Each row is a point on a tangle of strands that fork and nearly touch. The rows are in no order.
Points whose rows are less than 687 apart are linked; no others are. Some points are linked to none.
Gos: -141	46	24	-40	209	-97	54	-65	-469	56	-149	-72	-76	51	13	58	-238	-268	155	-88
sidol: 200	-94	-64	-250	9	15	-7	143	166	222	16	-16	81	-112	116	-78	158	-133	-181	54
zif: -209	-150	-119	36	-29	133	-275	157	368	-308	-130	74	-209	-120	237	284	-86	169	-87	-222
Leb: -2	-137	-198	-122	44	195	57	-124	-289	192	-117	-222	104	-267	109	34	-107	-142	-298	-72
tevuk: -366	-131	-119	447	268	76	29	119	-78	-45	-33	142	-15	-178	15	-19	83	84	-50	-27
nado: -134	360	-118	361	67	-87	-3	-340	129	-140	-46	-304	78	221	-305	-172	4	-8	102	82
Kurus: 56	-286	291	-59	-63	-44	17	131	-19	-241	-248	145	-72	83	-179	44	-8	42	-37	-7
Nanog: 86	152	-95	-87	2	-63	-116	94	-4	-73	-44	46	207	245	-210	-216	210	128	185	96
ruva: -79	-110	81	92	581	-184	-89	54	-136	-58	23	-64	198	41	143	-215	103	66	-103	79
ges: -23	-246	47	-17	-203	-9	155	-163	-434	91	-16	-27	73	-232	-63	380	-183	179	89	-88
rugo: -118	-47	203	233	430	-136	-164	-79	-8	31	-24	-168	242	150	67	-503	-73	84	-186	202
Kopa: 93	21	-178	-116	184	-79	-55	-42	104	-81	136	176	275	43	64	-89	394	43	167	147
Situr: 112	222	-103	-79	51	-3	-109	-73	-73	49	-42	-214	310	135	-447	-386	295	-2	217	217
dezi: 413	85	36	-356	-259	123	-75	54	282	-175	86	-302	-78	254	-106	73	220	81	-336	-88
duk: -119	-83	-181	184	329	-83	-180	-151	38	-76	127	103	7	237	32	-93	109	-367	-182	-43
lafaz: 245	350	-11	-184	-524	-55	125	-20	14	186	-214	-208	62	-60	-87	156	22	206	76	-110
bet: -218	-17	-54	-60	169	-174	-288	116	86	-254	-48	162	-193	-93	177	472	138	54	346	-262
pulef: 166	65	10	-367	-284	113	48	328	240	206	210	-328	-57	-169	156	196	-161	186	-148	-208
nonun: 399	341	32	-337	-205	89	-59	140	151	-97	-92	-261	16	312	-212	-31	427	109	-131	121
Seren: -343	46	11	432	272	122	173	145	-57	-400	91	32	168	81	-10	-27	62	197	-33	98
zib: -273	80	-123	230	258	-320	236	174	-78	-16	-210	2	-146	21	-264	-172	-169	-260	264	-169
bemo: 182	-76	391	-271	-278	-12	185	357	-69	177	406	38	-196	62	-7	352	-63	-88	150	6
zozu: -115	285	-245	-76	313	-275	-27	31	219	3	-39	-2	48	202	-230	-435	-88	-19	471	132
dopo: 112	-184	100	-219	-229	202	-6	382	77	243	287	-127	-123	-386	243	329	23	149	-94	-212
mukov: -32	2	-120	98	107	27	5	-255	443	-246	-38	-258	121	121	-29	-194	-42	120	-229	221
bol: 534	-60	379	-252	-424	179	334	1	29	-146	153	-7	-114	-201	148	157	23	400	-280	-304
Moti: 366	177	15	-341	-185	217	46	-138	338	49	91	-182	30	108	-9	-242	44	170	-113	450
bulis: -118	202	-83	139	-21	-67	177	-321	-245	-309	-175	-207	85	159	-312	65	-30	42	92	-21
baful: -124	132	-59	-86	-123	197	17	127	-144	125	98	256	-176	64	133	142	-176	-391	189	68
mis: -164	369	76	102	144	-236	169	63	-74	-3	-157	-51	-13	147	198	-8	-277	146	139	51
levo: -223	-306	-97	270	203	-118	-169	45	-84	278	25	224	-369	-161	43	272	218	-431	-114	-150
kapar: -126	-140	-138	153	401	-125	-96	4	-129	85	65	156	-98	-117	165	100	375	-360	-156	-92
Ber: 129	-262	237	-277	-213	118	103	-23	-176	149	94	-73	-60	-344	189	257	-375	267	50	-68
gono: 147	-140	472	-5	-360	-63	263	219	144	-194	-39	278	-262	13	92	266	-182	293	66	23
Peled: 77	-27	-208	-89	257	-76	-57	52	40	150	117	143	75	-109	279	59	398	-174	-62	1
gunev: 37	-259	50	-120	-422	94	-178	237	84	169	207	137	-9	-97	-26	304	-14	182	82	-238
fomi: -140	8	-55	79	-261	104	-97	113	374	-140	-106	30	-68	-12	47	190	-139	150	76	-22
vesod: -70	46	-51	243	153	-50	-129	109	86	270	-196	-274	271	-37	-133	-545	-45	72	-184	46
Tuv: -84	-295	60	-44	141	-169	142	-177	-377	-15	-46	-162	-3	-31	-162	197	-219	-96	-20	-64
leni: 352	-126	117	-256	-238	40	90	-53	413	177	18	-26	62	-157	51	-130	66	-27	-97	310
lutin: -139	204	-148	85	403	-284	171	232	-118	-26	-113	-63	55	170	-288	-535	-141	-66	175	-80
rabu: -68	349	-127	-20	-309	68	69	-83	447	-219	-258	-64	-138	99	-103	57	-215	88	277	149
Dopit: 127	452	-2	-175	-386	26	40	-34	194	-86	-335	-268	-146	129	-139	74	-61	176	144	73
malu: -60	331	-120	16	-82	-22	-82	113	100	61	3	122	-107	190	101	100	98	-374	182	-2
nop: -330	-325	-87	73	481	-63	-139	-133	-68	-158	211	250	-332	-274	290	409	122	-71	185	2
sisa: -84	158	-117	79	186	117	198	-63	221	-80	84	-68	27	122	213	-159	-21	-100	-201	324
Nosi: -418	-387	-119	265	342	47	-155	36	6	-206	29	147	-213	-297	20	248	133	-32	157	-64
mema: 163	17	-219	-125	-60	93	-44	25	329	-150	4	-300	121	252	-97	-97	105	180	-412	-30
fadas: 241	-265	498	-286	-313	6	220	-23	81	-60	134	-198	-237	-216	63	225	-433	247	-20	-77
Piru: 7	-493	187	-127	269	37	-33	-27	-144	-4	194	255	-51	-74	214	60	-42	30	-145	130
Tem: 12	331	-44	-134	-1	-193	-104	145	201	19	-190	-30	3	285	-253	-249	-6	83	426	126
dabem: -99	82	-253	194	25	230	-14	-242	-225	109	-127	73	101	-35	44	-169	-83	-281	-210	-42
Notag: -146	-204	126	234	27	-151	-194	111	-352	487	-49	272	-292	-240	140	373	196	-226	-29	-105
doni: -163	-76	-161	-96	263	-99	-104	22	26	-101	199	188	-288	-187	423	525	166	1	171	-109
Los: -188	305	-214	94	-88	174	358	3	-281	-210	-81	-164	168	132	-272	25	-56	-4	125	22
vit: 126	-59	-36	-302	-217	303	64	134	-1	231	-3	-409	65	-254	133	81	-219	-31	-295	-48
Nidin: -70	-515	179	55	172	136	-167	-95	-238	148	44	271	3	-65	-13	-110	-100	-213	-135	204
Vope: 11	-167	206	-130	-27	-189	175	491	30	135	212	-113	-239	34	1	372	-29	-74	-93	-173
kog: 125	-6	64	-285	-255	61	200	267	27	216	177	147	-174	67	32	102	-181	-253	145	95
Gupa: 134	475	-16	-90	-105	-127	-17	-22	234	155	-82	67	-79	308	-100	-176	82	-239	296	305
Duzu: 409	-94	386	-40	-487	-15	220	85	233	-18	40	227	-178	-192	201	188	19	251	-152	-105
mov: -253	160	-108	547	59	13	-165	-392	75	-119	36	128	49	16	-243	-501	-24	-347	175	-24
Bip: 297	-260	274	-279	-273	30	-344	-4	-249	179	51	244	93	-105	68	234	248	-14	14	-193
Tor: 5	312	-14	73	-256	-78	72	201	-226	216	-251	-105	178	3	-73	66	65	98	56	-101
Vedo: -161	101	-59	163	269	-183	120	5	-369	27	-98	39	-93	-5	-160	-28	24	-516	123	-110
roran: -104	144	-257	178	163	35	-298	-380	52	-27	-57	156	212	-168	-158	-630	57	-265	268	17
vafu: -123	2	-139	-233	162	-56	-97	220	223	-394	-184	-128	-112	-181	143	249	18	203	150	-225
gur: -44	-102	-66	254	83	-55	-31	240	137	142	-308	-17	144	-52	-65	-278	90	101	-265	-40
sonu: 355	-40	270	-215	-402	19	-97	-79	-278	48	86	92	112	105	46	271	231	145	-126	-199
sus: 118	-447	638	-79	-262	-55	76	58	23	-109	91	133	-249	-55	47	300	-318	330	-23	-13
fitek: 346	42	89	-158	-506	168	338	-140	-174	-6	210	-101	-15	-74	58	328	-136	215	-267	-211
Tez: -157	-149	-198	230	116	149	-263	96	74	271	-173	166	43	-141	227	-292	-89	44	-262	-96
zup: 239	-283	223	-295	-446	142	-174	145	-26	-23	294	390	-77	-81	8	300	82	162	224	-215
Dabit: 110	-162	-101	-281	-87	144	126	-176	106	-227	69	43	-10	-190	106	224	-92	118	38	28
tolut: 250	66	-24	-56	-361	76	253	-123	-105	-4	161	-212	169	188	-101	189	29	281	-308	-52
Momip: 96	320	-26	-113	121	175	131	-64	193	44	83	-161	88	167	-32	-357	60	-47	28	589
reke: -123	200	-218	153	339	33	-157	-387	50	-30	10	-92	217	-137	111	-453	32	-129	22	141
Sop: -190	-213	-95	207	513	-150	-301	-335	-155	-49	35	240	-78	-18	81	-319	-49	-327	59	-34
tinez: -288	182	-135	716	0	-114	-48	-348	50	-52	53	-1	184	166	-225	-196	-2	-6	45	-36
buvi: -67	-356	160	0	412	-157	-55	50	-182	-122	24	133	11	-34	158	73	29	310	-109	20
madav: -196	76	-190	156	51	185	324	255	-1	-266	84	-27	178	80	-115	16	85	144	33	92
Nef: -174	363	-70	307	369	52	-48	-547	-190	-200	126	-105	122	27	58	-407	-110	-313	105	186
kibem: 1	319	29	108	-75	-83	1	39	-131	417	-261	-188	273	84	-106	-350	-49	119	18	128
gatap: 183	-43	77	-67	-252	-51	-33	-162	-264	-55	-44	96	256	275	-128	95	102	358	-122	-94
Dud: -117	225	-190	269	25	193	-120	-101	-66	78	-97	80	61	308	-90	-485	-130	-272	-244	-51
Fab: -77	-383	-66	141	133	-103	-120	-383	-150	125	-72	260	-5	2	-150	-225	-185	-333	-19	47

A fork is a point with three links. Follow the links from the first point to the second and name the forks in between, in order.
bulis, Sop: vesod
rabu, Moti: vesod kapar Peled
fitek, Piru: Tem Nanog Peled kapar
Vope, Peled: Tem Nanog
mukov, Situr: Peled Nanog
zozu, Dopit: Tem Nanog Peled kapar vesod

A fork is a point with three links, a tip a point with one. Leave the first point through the second and follow the links. Name the first fork or tip that comes.
vit, pulef: Tem
zup, gunev: Dud
zif, vafu: Nef
Nef, reke: vesod
nonun, dezi: Peled
leni, Moti: nonun
